A landscape with many valleys, sampled at points; each row gives a point and its height.
From any point a ball rolls to the lowest of the 2 points nearest to it. It stops when none of these is lower. Distance is the straight distance between rows; heights are no part of it.
q159: [ 27  29 -15  -3 -24 -16 -18 -53   0  -4   4 -22 -35   6 -43 -26  24 -21
  12  29 -30]  (h 568)
q405: [-10  -6   6 -18  18 -26 -35 -20   8 -13  46   2 -12   5  18 -14  46 -17
  -8  37  -2]  (h 789)
q343: [-21 -40  26  10 -39   3   3  13 -27 -22  23   4   6  35  -8  22 -47 -11
 -48  32  -7]  (h 315)
q474: [  7  13   6  -5 -30  -7 -17 -21   9  25   0  -9 -43  10  -1 -29  49  29
 -25  42   4]  (h 744)
q326: [ 14 -23  -8 -16   7  18  45 -15 -14  18  19  20  26   7  -9 -13 -19  10
  35 -35  -2]  (h 628)
q102: [ 21  -3 -29  23  23 -26  47  -3  11   2   4 -19  16   6 -31 -15  36 -30
   4  29  -2]  (h 730)
q930: [ 37   0 -27  -1  38 -25  19 -45  -1   7  12   5  -2   2 -13   7  21 -23
  34 -21 -32]  (h 518)
q138: [-12  12  24  31  41 -10 -15   8  -3 -15 -26  18 -33 -28   0  43 -26 -26
  11 -62 -13]  (h 414)
q515: [  1 -24  -4 -25  20  30  34  19   3  -6   5  24  16  -9   2 -23 -20  34
  43 -47   9]  (h 652)
q226: [ -2   3  -7 -17 -50  37   2   8  -5  36  -7   9  17  25  -2   2 -17  54
  -9  18  36]  (h 175)
q763: [-39  -1  13  -4  57   7 -26   7  17 -10  45  31 -22 -43   5   0   8 -10
   8 -35  24]  (h 714)
q4: [ 43  -3   0 -11  32 -12  23 -18  -6  24  26   0  14 -22  25  37  -2 -17
  26 -60 -20]  (h 753)
q425: [  6   4  -6   1  54 -20 -29  10  -7  21   3  12  -2   1  25 -15 -22 -10
  18 -21  -7]  (h 798)
q203: [-17 -16  52 -11 -10  -4 -16  29   4  10 -56  -8 -20  14  -3 -17  -9  20
 -19  -6  26]  (h 469)
q677: [-15 -35 -10 -16 -20  11   2   8  -6  22 -18  30 -22  43  -2 -27  -4  31
   3  20  12]  (h 327)
q287: [  9  26 -21 -14 -38   2 -22 -50  -6 -20 -19  -4 -17  11 -25  -1   4  -4
  31  11 -12]  (h 456)
q504: [  4   5  17  10  38  -7 -10  36  -5  18 -12 -16  31 -13  31 -13 -34 -13
   5 -23  -2]  (h 783)
q908: [ 47 -14  -9  13  19 -23  57 -38 -16  22  19  -3  -1  -4 -37  11  13 -30
  24 -30 -16]  (h 567)
q692: [  9  24  10   8   8   2   8 -39  18 -12   7  13 -47  -5 -10 -25  13  -6
  22 -41 -12]  (h 899)
q831: [  5  41   2  37  16 -15 -12 -12   1 -27 -11   1 -15  -6  11  39 -25 -30
  11 -27 -32]  (h 376)
q475: [  1 -18 -34 -16  14  -5  12 -45  -7 -16  63  24  13  12 -16   5  28 -18
  14  19  -5]  (h 168)
q386: [ 20  38   1 -17 -36  15 -25 -26  15  32 -14 -26 -45   5 -15 -48  28  21
 -18  11  11]  (h 704)
q467: [-40  14  31   5  14  19 -21  32  42  19 -11  -6 -37 -36 -17 -38   6  22
   3 -15  46]  (h 869)
q462: [ -5  -3  12  27  41 -30   3  17  14 -37 -17   1  -8 -13  34   9  19 -33
  -6 -15 -35]  (h 432)
q683: [ 16  15 -12  11  20  -3  44  -9  20   1  20 -26  49 -12   6 -13  18 -23
   6   3 -11]  (h 749)
q724: [ 28   3  22  27  24 -13  32 -11 -13  20  37  -7  11 -11  20  25 -17 -26
   3 -41 -26]  (h 743)
q393: [ 38  32 -37  23 -19   7  29  -1  18  43 -43 -30   9  14 -17   8  24  34
 -25  32  -3]  (h 302)
q914: [-23 -10   7 -12  52  10 -25  19  -6  -2  57  24  21 -40  28   3 -19 -13
  -7 -35  22]  (h 726)
q46: [-18 -49 -13 -29  -7   1  11 -20 -23 -15  64  21  23   5  -3 -12  20 -11
 -14  25   7]  (h 53)
q865: [-26 -16 -18   8   9   9  -4  28  -1 -20  23  24  15  -4  32  11 -23 -11
 -26  -1   6]  (h 313)
q179: [-35  -9  -5 -28   7  32 -41  32   0  12 -34   8  -9 -15 -40   4 -52  29
  27 -21  49]  (h 826)
q530: [ 36 -10  17   3   0 -18  37 -27 -29  -5  24 -40  27 -29 -54 -12  14 -41
  12   6 -10]  (h 618)
q987: [-10 -12  33  -1  28  22  40  19  18  -3  25  14   2 -17   9 -35  -5  17
  22 -49  14]  (h 671)
q88: [ -3  22   5 -15   6  18 -33  31  27  42 -29 -11 -27 -30   1 -30  21  51
  -1  -5  44]  (h 851)
q301: [ 35  42 -25  12 -22   7  -5  -2  24  19 -72 -27  -7  21  -6  17   7  28
 -17  10 -10]  (h 382)
q797: [-10 -22  20 -42 -44  13 -36  -2 -30   7 -37   5  -1  20 -11   4 -23  28
 -11  10  30]  (h 349)
q937: [  1 -11 -37   7   3   7  12  40  14  21 -25  11  15  21  33  19   9  34
 -21  23   2]  (h 385)
q289: [ 13  -6 -24  30   5 -37  28  15   7  17 -13 -19  -4  19  -7  10  38 -11
 -23  59 -19]  (h 711)
q832: [ -4  34 -14 -27  14   4 -45 -10  26  -5   5  -4  -3 -26  13 -20  26   4
  22  -5  24]  (h 847)
q645: [ -9  10 -49  -5  -4  27  -7  31  27   6 -20  31 -14  22  18   7  -6  40
  11   9  17]  (h 341)
q662: [-10   6  44  10 -20 -12  -5 -15   5 -38 -23 -14 -38  -2 -10 -16  16 -15
  -5  -5 -15]  (h 562)
q119: [ -9   1  -6 -28   1  22 -30  41  12  24 -49  -3   0 -17  -9  -5 -11  54
  15 -12  42]  (h 836)
q776: [ 13  -3 -27   4 -10 -11  -4  17   2  18 -62  -6   0  34   6  25   2  16
  -8  27 -14]  (h 437)
q732: [-22  24  13  12  35  -1  -5 -17  22 -29  49  27 -26 -27  18  15  17 -15
   5 -35   4]  (h 703)
q920: [-28 -31 -25  -5  31  -6 -35  43   7 -28  -7  22  -1 -26  34  13  -1 -10
 -32  -3   7]  (h 357)
q603: [  0  27 -28  -2 -47  16 -35 -12  -9   7  -9  17 -17   7  10  45  11  43
 -20  39  13]  (h 211)
q688: [-36 -40  53  -7 -16   9   7   1 -23 -37  33  14  -1 -19   9 -10  -4 -12
 -20 -18   9]  (h 262)
q60: [ 26 -17   7 -10  33  -8   6   3 -29   2 -23  -2  30 -22  18  25 -25 -16
  25 -59 -25]  (h 766)
q399: [-18 -20   1  18 -16  -8   3  28 -10 -12   8   5   4  23  20  23 -14 -11
 -43  37 -14]  (h 274)
q497: [  0  -4 -33  -5 -21  -2  -1 -29 -14 -43 -23  19  -6  13 -15  26  -5 -12
  26  -1 -29]  (h 343)
q534: [ -2 -35 -28  -1   3  -4  33  21 -11 -23  -9  -3  61  -5  15  22  -3 -21
 -11  12 -17]  (h 793)
q620: [-16 -45  24   8 -18   6  31  -1 -37 -15  34  14  18  12   1   6 -34 -17
 -23 -10  -9]  (h 312)
q663: [ -7 -26 -34   4  31 -24 -16  23   7 -42  -4  16   4  -3  39  23  23 -23
 -20  17 -29]  (h 402)
q708: [ -1   6  14  12  -4  -1   7  -2  -4  -3 -47   8 -19  42 -16  -4 -42   2
  15 -22  -9]  (h 447)
q85: [-14  11  13  -4   8  14  24  -3  26 -29  28  12   8 -25  21 -15  22  -1
   9 -24  12]  (h 689)
q866: [ 13  23 -16   7 -38  14  15   2   7  36  -8 -20  24  15   4   4   1  29
 -15  29  15]  (h 230)
q457: [  4  -8  20  10 -29 -21   9   5  -1 -32   7 -32  16 -12 -17  22  21 -23
 -13  47 -31]  (h 683)
q9: [-18 -10 -16 -11 -43  28   0  -6 -18  13  12  31   3  38  -6 -10 -37  21
   5  15  20]  (h 234)
q553: [ 18  10 -10  10  53 -23  14  -8  25 -14  -8  -1  -2  -7  20  -9  26 -22
  12 -25 -34]  (h 461)
q206: [ 24 -21  11 -11 -27 -11  38 -13 -25   6   0 -46  31 -14 -56 -33  27 -20
   4  27  19]  (h 660)
q299: [ 12   6  18  20 -16 -23 -11  10 -18 -23   1 -42  33  -5  -3  34 -23 -36
  -9  32 -41]  (h 670)
q372: [-13  44 -12  26   8  -3 -50   6  -9  -6 -12   9 -13   0   6  38 -50 -21
   5  -8   3]  (h 333)
q77: [ -5 -11  -5 -24 -47   7 -46  -5 -32   1   0   4  -8   1   5  29   3  28
 -26  38  15]  (h 273)
q35: [ 26 -17 -23   5  -5   8  68 -34 -18   4  16  15  20   2 -36  21   2 -11
  34 -26  -7]  (h 599)
q64: [ 24  -4 -25   2  -9 -12   9  -6 -15  44  20  -9  14   3  -3  20  53  34
 -34  66   4]  (h 834)
q862: [ 26  41   5  -2 -44   8  -8 -32   2   6 -18 -49 -31   8 -41 -34   8 -14
 -15  15 -18]  (h 643)
q646: [-13 -34  32  -1 -15   2  20  28   3  24 -46   6 -16  44   0 -30  -7  33
 -17   7  15]  (h 411)
q283: [-19  -2  71  -4 -19  -7 -14  10  14 -30 -50 -29 -26  -9 -11 -16  16  -4
 -25 -11  16]  (h 520)
q992: [ 20  18 -15  18  17   6  34  -1  20   9 -23   6  -4  21  -4 -16 -24   4
  33 -37 -22]  (h 361)
q389: [  0 -30  -5  -2  21   4  22  26  -4 -37 -36   6  41  -9  20  23 -21 -17
   2 -35 -18]  (h 781)
q935: [-36   1  20 -15 -14  30 -34   7 -18  -2   0  15   1 -24 -23   5 -49   6
  10 -30  42]  (h 817)
q598: [-13   6  15   3 -28 -14 -31 -12   0  -2  36  -2 -35   7   8   3  30   5
 -25  53  -4]  (h 770)
q493: [-26 -45  22 -29 -24  11  15   1  -7 -18  23  13  11  -6  11 -27  29   7
 -16  11  17]  (h 181)
q546: [ 30  11  16   7  -6 -19   1 -28 -30  -2  17 -40  30 -18 -19   3  -9 -40
  12   7 -35]  (h 649)
q80: [ -1  42  -9 -12   2   7 -23 -44  30 -19  27   3 -29  -5  -1 -28  29  -3
  19  -9   8]  (h 874)
q132: [-43 -13  21   2  33  19 -17  56  17  29  -4   8 -34 -13 -22 -37 -32  34
  18 -18  43]  (h 881)
q13: [ -1  -3  23  13  31   2   8  12 -19   1  49  21  16 -30  35  37 -34 -20
  -9 -51  -1]  (h 734)
q827: [-17  28  24   1  -3  27 -14  14   2   3  -6 -12  21 -29  -5  -4 -42   1
  17 -34  29]  (h 809)
q726: [ -8  -5  -3  -4  32 -19 -19   2  25  26  38   7 -16  31  31 -27  41  13
 -21  37  13]  (h 808)
q517: [ -4   4  14  19  -7 -10   7  -8   3   5 -11  -5 -25  25  -2 -26  -2  -8
  -1  10 -15]  (h 516)
q135: [ 16  46  -3   4 -15  10  13  -8  21   6  22 -45  39 -18  10 -19   5 -18
  -9   7   0]  (h 764)
q912: [  6 -17 -11  -9  16 -20 -10  11   6  38  24  -7  11   8  32  -2  55  23
 -37  50   4]  (h 821)
q845: [  7  12  33   7  -3   7  11  19  -4  18 -23 -32  43  -1  11 -18 -41  -6
  -1 -23   5]  (h 795)
q223: [  1 -18 -24   4  -2 -13  21 -34 -17 -31  28  21  -9   9 -27  21  16 -24
  17  14 -27]  (h 249)
q718: [ -5   9 -20 -17  15   4 -29  -3  -5 -10  -8  21   1  -7  12  -2  -9   3
  29 -17   7]  (h 820)
q25: [ 17   3   0  27 -20 -27   3  10  11  -3   2 -30  -7  -1  -4  32  48   6
 -33  67 -30]  (h 697)
q852: [  1  26 -38   5  -2  21   9   9  32   2 -32  23 -17  30  -7 -16 -19  27
  42 -13   3]  (h 268)
q806: [ -8  32 -23  19 -27  -1 -28   0   1 -14 -11   6 -10  21  11  38 -13  -3
  -3  26 -10]  (h 278)
q79: [-10 -15  19 -23 -38  14 -10 -18 -42   5   7   5  22  19 -12  -8 -45   3
   9  -1  14]  (h 296)

For each start below, name the point where the ball stops.
q912: q46
q683: q530
q724: q399
q862: q46
q987: q399
q553: q399
q467: q504
q132: q504
